Each row is a point on a landscape with many valleys, with its height.
From any point a ball rolls to the lowest of the 2 points nearest to it. It stops when none of these is lower. Distance is the straight distance between rows; heights are no part of it.
q_303 (h 585): [ 30 -38 -33  -1  15   7  15  17 -26 -16   2 -16  29  22 -54  -8   1   2
  33 -37  25  46  -9]
q_166 (h 488): [-13 -25   4 -37 -19  -6  49 -22  11  17   6   8  68  64   7 -35  12 -17
 -10  16  -4 -14  33]
q_631 (h 808): [-34  11  11  -3   2  23  33 -25  48  12  46  -9  18  22  23  69  38  -7
 -47 -11 -20 -12  36]
q_362 (h 383): [ 15  -4  14 -56   0  23  14  58 -12 -17  48  16 -38  -9 -16  17   6   4
 -43 -27 -20  -4  28]
q_5 (h 518): [  5 -18 -10 -18  40 -24  26 -25  19  28  -8  -8  86  40  15 -42 -49  15
  32  12  10   2  -7]
q_953 (h 389): [  6  10   1  29 -63  12 -56  29   6 -25 -26 -21 -14 -18  -8 -24  63  12
  62  28  30  -9   7]
q_319 (h 630): [  0 -14 -35   6  38  43  -2 -45   8  46 -27  45  21   6 -18  11  24 -41
  10  -4 -31   3  -4]
q_214 (h 476): [  2 -20  -4  46  -5  -4  24 -36 -19 -21   8 -39  39  17  -4 -28  -6  -4
  29   3  32   9  19]
q_625 (h 726): [-29  -8   9  46   4  26  11  22  20 -58  34  20  29  20 -10  34  26 -10
 -17  16  11  -3   2]
q_365 (h 535): [ 34 -41   0  11   3  12  27   4 -55 -31 -11 -11  49   9 -43 -45 -14   8
  70  10  40   9   7]
q_139 (h 359): [ 10 -16   3   5 -20  31 -25   1 -64 -40 -16 -17 -32 -40 -28 -30  35   9
  31  -4 -20 -35  38]
q_518 (h 565): [-29  47  -9 -12 -63 -40 -45  33  16 -49   2 -26 -38  -5  27  12  20   6
 -42 -23  -3 -16 -37]
q_36 (h 428): [  0  -8 -23  30  60 -22 -19   3  20  25   6 -17  12   8  -1  25 -57   0
  23 -13  15  45 -47]
q_296 (h 231): [  1  27 -62 -27 -40 -20  -4   9  27 -49  -8 -22  14  -6  -1 -17   5  41
  42  35  17 -51 -36]
q_152 (h 903): [-19  40  28  20 -48 -10 -12   8 -29 -48  31  17 -33 -44  22 -10  -5  30
   3  21  -3 -51   3]
q_956 (h 328): [ -6 -20 -19 -48  77 -15  52  -9  23  12  27  23  68  57  -6 -38 -15  25
 -16 -50   9  51  22]
q_677 (h 684): [ 16   1  28  32  15  16   4  -4   9  35  20 -14 -27 -19  -4  56  -3  -5
 -51 -44 -21  31  31]
q_42 (h 863): [-21  33  65  -2 -20  16 -55  41  -6 -66  13  47 -41 -16   6  28  50 -19
 -21   9  -4 -23  -4]
q_882 (h 559): [ -5  18  35  15 -40  -6 -29   8 -19  30 -20   3 -48 -29   1  16   1   3
  60  42  19   7 -45]
q_765 (h 783): [ -8   6  30 -20  -7  34 -10  13  -4  30   8  37 -16  26   6  37  17 -65
 -43 -17 -10  13  -9]
q_256 (h 468): [  1   1 -42   0 -34  -6  13  28 -28 -33 -11 -77  -4 -32  -2  -5  33  62
   9 -25  51  17  24]
q_552 (h 539): [  2  29 -14 -13 -80  -8 -16  50  -5   6 -21   3 -16 -41 -12  15  16  38
  17  10 -27 -17 -17]
q_784 (h 610): [  8  16  -9  17   5   7 -12  -3  21 -11  20 -55 -73 -46  -1  54  25  32
 -19 -20  21  13  10]
q_147 (h 286): [-11 -10   1 -35  20  -2   8  -8 -35  36  27   3   3  14  20  -2 -73 -40
  -3 -24 -56 -15 -40]
q_174 (h 798): [-39  23   7 -57 -33   3  -7  68 -22 -10 -52  23 -25 -18  19  22  55  -1
 -34  14  -4  -8 -20]
q_638 (h 450): [ 45  -5 -21  -8 -10  -2  19  18  28  27 -30  34  84  28 -10 -33 -47  -6
  13  15  -9  -5 -12]
q_540 (h 664): [ 13 -11 -15  40  43  17 -34  -5   1 -10  33  26  23   5 -15   2 -73 -27
  -2 -27 -53  -3 -26]
q_9 (h 528): [ -8  10 -16  42  34 -16 -14  15 -14 -56  32 -40 -29 -16   7  24 -46   9
 -26 -35  27  23 -34]
q_58 (h 869): [-20  40  20  30 -28 -30 -26  41  19 -51   9  36 -21 -20  22   1 -12  25
 -15  33  30  -9 -33]
q_979 (h 574): [-39   7 -19   8  65  -8  11 -85  -1  40 -52 -21 -20 -10  25  14  13 -18
  16  20  26   7 -20]
q_503 (h 377): [ 38  -5   7  -1 -14 -16  11   2  31  59   7  19  18  -8  -8 -26 -60  20
  30  33 -23 -11   4]
q_300 (h 325): [-25   7 -31  -8 -22  -5  33 -10  31 -15  25 -28   8   0  10  15  10  39
  16  35  14 -28  -1]
q_934 (h 629): [ 41 -32 -47  24  27  15   6   5   5  -7  26   8  52  11 -48 -11 -42  -7
  26 -31 -23  13 -12]
q_306 (h 597): [ 30 -38 -26  18  43  39  -2 -14 -37  25 -24  37   8  -1 -37 -13   1 -36
   3 -37 -16  29  14]
q_419 (h 557): [ 45 -46  -9  21  37   2   9 -46 -15  42 -41   2  37  19 -31 -53   0 -24
   6 -33  -1  46  42]
q_987 (h 910): [-24  46  48 -14 -16  -6  -9 -35 -24 -37  44 -11 -55 -23  35  26  -8 -13
 -13  10 -22 -54  -8]
q_28 (h 229): [-26   0   5 -23  12  16  18 -20 -21  23  41  -7 -20  16   8  34 -11 -33
  22  -6 -24 -20 -27]
q_43 (h 517): [  0  24 -23  15 -59  -6   9  36 -67  -7 -50 -42   0 -59  21 -22  12  61
  31  12  49  10  11]
q_49 (h 693): [ -7 -12 -13  40  41  21 -15 -17  27 -27  23  19  18  20  -5   9  -3 -39
 -27 -15 -21  -6   4]
q_977 (h 809): [-31  32  15 -32  -5 -10 -24  18   5  -8 -11  20 -34  15  27  31   6 -56
 -64 -13 -21  -9 -52]
q_662 (h 512): [ 14  12  65  65 -44  -6 -33  20  -4   4   2   4 -49 -26  10  -8   2  12
  37  41  52  14  13]
q_133 (h 519): [ 17 -13  -5 -15  18 -24 -13  16  56 -15   2  37  39  40  10 -49 -40 -19
 -15  37   4 -12 -15]
q_672 (h 347): [-28 -33  50   7  19   1  18 -60 -25  45  10 -12  51  61  24 -27   3 -43
  29   3   1  10  32]
q_903 (h 414): [  5 -29  14  -9  -7   8  22 -44  21  69   7   9  69  72   2 -37  22 -23
  36  -6   3  29  45]
q_727 (h 830): [-41  41  28   3 -38   0 -53  61 -29 -44 -54  42 -17 -37   9  17  59  -1
 -26   6   1  -6 -22]
q_671 (h 479): [-11  12  13  26  28   8 -16  -3 -11 -29 -38  15 -42 -31  13  -9  33  18
  33  55  74   8  -2]
q_826 (h 444): [  4   4  18   0 -32  -4  10  50 -39 -26  12   1 -32 -43 -13  19 -25  25
 -42 -20 -31 -13  16]
q_404 (h 905): [-21  -8 -11 -76  22   9  71 -25  21  74  14  36  23  32  10   7  13  13
  53  35  12  -7 -10]
q_996 (h 888): [-15  52  73 -10 -26   8 -45   9 -36 -70  28 -14 -58 -20  31  42  26 -16
 -18 -14   1 -25 -10]
q_126 (h 398): [-18 -13 -11 -43  55 -19  24 -39  39  51  -8  -1  96  79  27 -47 -17  35
   3 -50  -7  49  30]
q_881 (h 481): [ 19   3 -38 -27 -46   1  40  63  -5  -5 -28  11  33 -25 -25   9   5  53
  -4   9 -12  -4   7]
q_667 (h 587): [ 33   6 -23   2 -29   2 -27  34  18  11 -48  25 -35 -43 -26  -3  21  27
   8  16 -10   9  -2]
q_393 (h 598): [-21  11  30 -44  14  14 -22  18 -11  12 -10   8 -80 -18   3  36  32 -16
  68  37  25   0 -52]
q_179 (h 211): [ 19 -27 -14   1  31  29  35 -12 -25 -26  13  37  16 -24 -31 -23 -11   9
 -16  10 -37 -33  48]
q_159 (h 758): [  2 -15  35  13 -14  39   0  16  13  -1  52  11   1  43 -10  38  38 -39
  -8 -14   2  14  20]
q_92 (h 612): [-31   3  -6  30  28  -3  -8 -65  22  29   3 -37  22  32  33  20   6 -25
   9  -4   7  10 -13]
q_234 (h 835): [-28   6 -28 -24   7  35  35  13  50  43  17  43  19  29   2  64  48  -7
 -32  -4  -8  13   4]
q_633 (h 622): [-22  15 -33 -28 -63 -19 -13  17  15 -17 -20 -19   9  31  10   7  27 -18
 -17   3 -15 -21 -35]
q_947 (h 712): [ 23 -12  66  -5  27  14  12  -9  11  27  56  -6  -9  16  10  22  -9 -21
 -51 -45 -15  25  67]
q_178 (h 459): [ 17   8  25  20 -16 -26 -20 -12 -22  17 -16  20 -28 -32   0 -29 -58 -13
 -27  -7 -58 -23  -9]
q_221 (h 244): [ -1 -25 -28 -46  61 -15  52   9  41 -29  45   2  26  27 -16 -10 -17  42
  -8  -4  30  16  11]
q_607 (h 586): [ 47 -30  16   1  -7  -6  20  23 -21  -9 -20  13  30  -3 -29 -56 -21  21
  16  32  21   2  33]
q_213 (h 649): [ 22  19  38  25  -7  16 -39  24  17   0  22   0 -72 -34 -13  62  19  -4
 -16 -26  -4  16  -4]
q_641 (h 454): [ -3  23  61  35 -57  22 -37  15   6 -21  -8  17 -40 -33  12  -3  65  15
  28  47  23 -23  38]
q_253 (h 760): [-26  16  -2 -26 -10 -11  15  -6  -6  -2 -40  11 -37 -26  24   5  18   0
 -31  30  -7 -26  -5]
q_683 (h 719): [ -5  14 -17  -3 -36  -1 -12 -36  -6  20 -52  29  -6 -12   4 -20  16 -27
  -3  36 -42 -49  -7]
q_721 (h 866): [-39  -1   5 -20  38  18  40 -18  41  75  21  36  49  52  21  37  26  -1
  19   8   4  29   4]
q_313 (h 530): [ -2  -8 -27  22  64   0  -1 -48   0   6 -58  -6 -32 -26  -5   0  31   7
  36  34  67  24 -17]
q_653 (h 350): [  3 -14 -23 -16  -7   6  -8   2 -62 -31   6   5  15   7 -19 -15 -40 -46
  -9 -21 -50 -23 -32]
q_21 (h 295): [ 37 -40  14  39  -3  36 -10 -19 -38 -25  13   7  -5 -11 -42 -35   8 -23
  21  -6 -27 -20  46]
q_871 (h 376): [ 36   2 -52 -10  30 -27 -19  -5  46  56 -16 -25 -10  -9 -16   5 -50  15
  47   1  12  24 -66]
q_278 (h 407): [ 12 -17 -23  -8 -26   6  31  21  30 -16  11 -11  15   3 -18   5  38  37
 -27   3   7  -3  45]
q_621 (h 412): [ -5  -4 -47  19 -25 -21  40 -31 -12 -16  -2 -79  20  -1   7 -12  13  33
 -12 -24  30   9  20]
q_456 (h 317): [ 32   3 -56   4 -43  -4 -31  15  34 -35 -33 -37  11   1 -20 -25  36  27
  54  15  37 -14 -21]
q_287 (h 544): [-14 -12  -9  -8  -5 -18   2 -18  -2  21 -19 -12  57  52  21 -29 -14 -42
 -33  -5 -15  -1  -4]
q_318 (h 309): [ 47   1 -30  -4 -32 -27   7  -5  36  65 -44 -17  10  -9 -12 -14 -27  28
  37  21   7  11 -21]
q_770 (h 323): [  9 -22 -12 -45  40   8  31  28  10 -22  55  -7 -38  -7 -21  30   5  31
  -8 -26  17  12  13]
q_450 (h 670): [  9  -4 -52 -22   5  18  28 -29  13  38 -59  26  31   1 -18  -3  23  -6
  19  28 -14 -20  -9]
q_66 (h 637): [ 49  -6 -28  13  -5 -19 -30  -3  38   3 -47 -10 -52 -33 -18 -51  16  30
 -19  15  14   3  29]
q_131 (h 837): [-34  28  19   0  -8 -36 -10  24  24  -5  -5  18  -2  11  37  14 -31 -18
 -46  27  11   7 -46]
q_892 (h 462): [-15 -22   6  -7  43 -29  15 -64  21  32  10 -48  62  48  31 -52 -30  17
  -7 -22 -12   2  39]
q_666 (h 503): [ 17  16  14  55 -29 -28 -20  19  -1  -2   9  -1 -12 -30   1   1 -59   5
 -55 -26 -29  12   5]
q_553 (h 418): [-14   3  11  22  10  17  -8  18 -60 -42 -41  12 -20 -44 -11  -7  20   9
  14  19  16  -7   3]
q_475 (h 288): [-27 -23   9 -32  43  18  19 -37 -31  31  27   9  36  55  11  -1 -13 -43
  45  -3 -11   2 -15]
q_774 (h 780): [  3   6  32 -27   2  20  32 -17  34  -3  62   1 -26  -4   3  30  18  16
 -32  10 -25 -36  60]
q_372 (h 570): [-15  23  -5  45  11   7   1 -10 -45 -26  25 -47 -52 -51   5  60 -19  16
  -4 -33  16  11 -21]
q_605 (h 745): [ 16  -5  61  -2   8 -11   3 -28  27  11  32 -23 -39   4  24  -7   0  -2
 -43   7   7 -11  61]
q_429 (h 478): [ -5   6 -29  36  50 -16 -16   9 -31 -29 -29 -10 -12 -27  -3   8 -50 -15
  -5 -12  31  35 -63]
q_65 (h 410): [ 13  -3  13 -24  -8 -16 -22  27 -49 -14  -9  34 -31 -19 -17 -34 -53 -17
   1   4 -34 -13 -42]
q_716 (h 588): [-20  -2   7  12  32 -33 -27 -35  -4  19   5 -48  10  30  48 -16 -48 -36
 -21 -24  -8   6 -25]
q_449 (h 506): [ -2  36  15 -15 -42 -25 -47  66   1 -47  28  12 -50 -42  -5  23  -4  23
 -35 -36 -34 -13 -29]
q_352 (h 510): [ 14 -36  13  18  27 -15   4 -58  17  47 -12 -25  35  35   7 -47   2 -14
 -34 -36 -14  29  72]

For each start below, name the point where the ball stops.
q_721: q_318
q_716: q_28
q_213: q_318
q_92: q_179

Call two points neighbours if one is among the 2 nearest of the other. Go from one point of each pair to the other, from neighbour to neighbour, staying as low as possible. Name the highest point that can't be avoided.
q_892, q_318: q_5
q_221, q_28: q_666
q_296, q_365: q_393
q_621, q_179: q_43
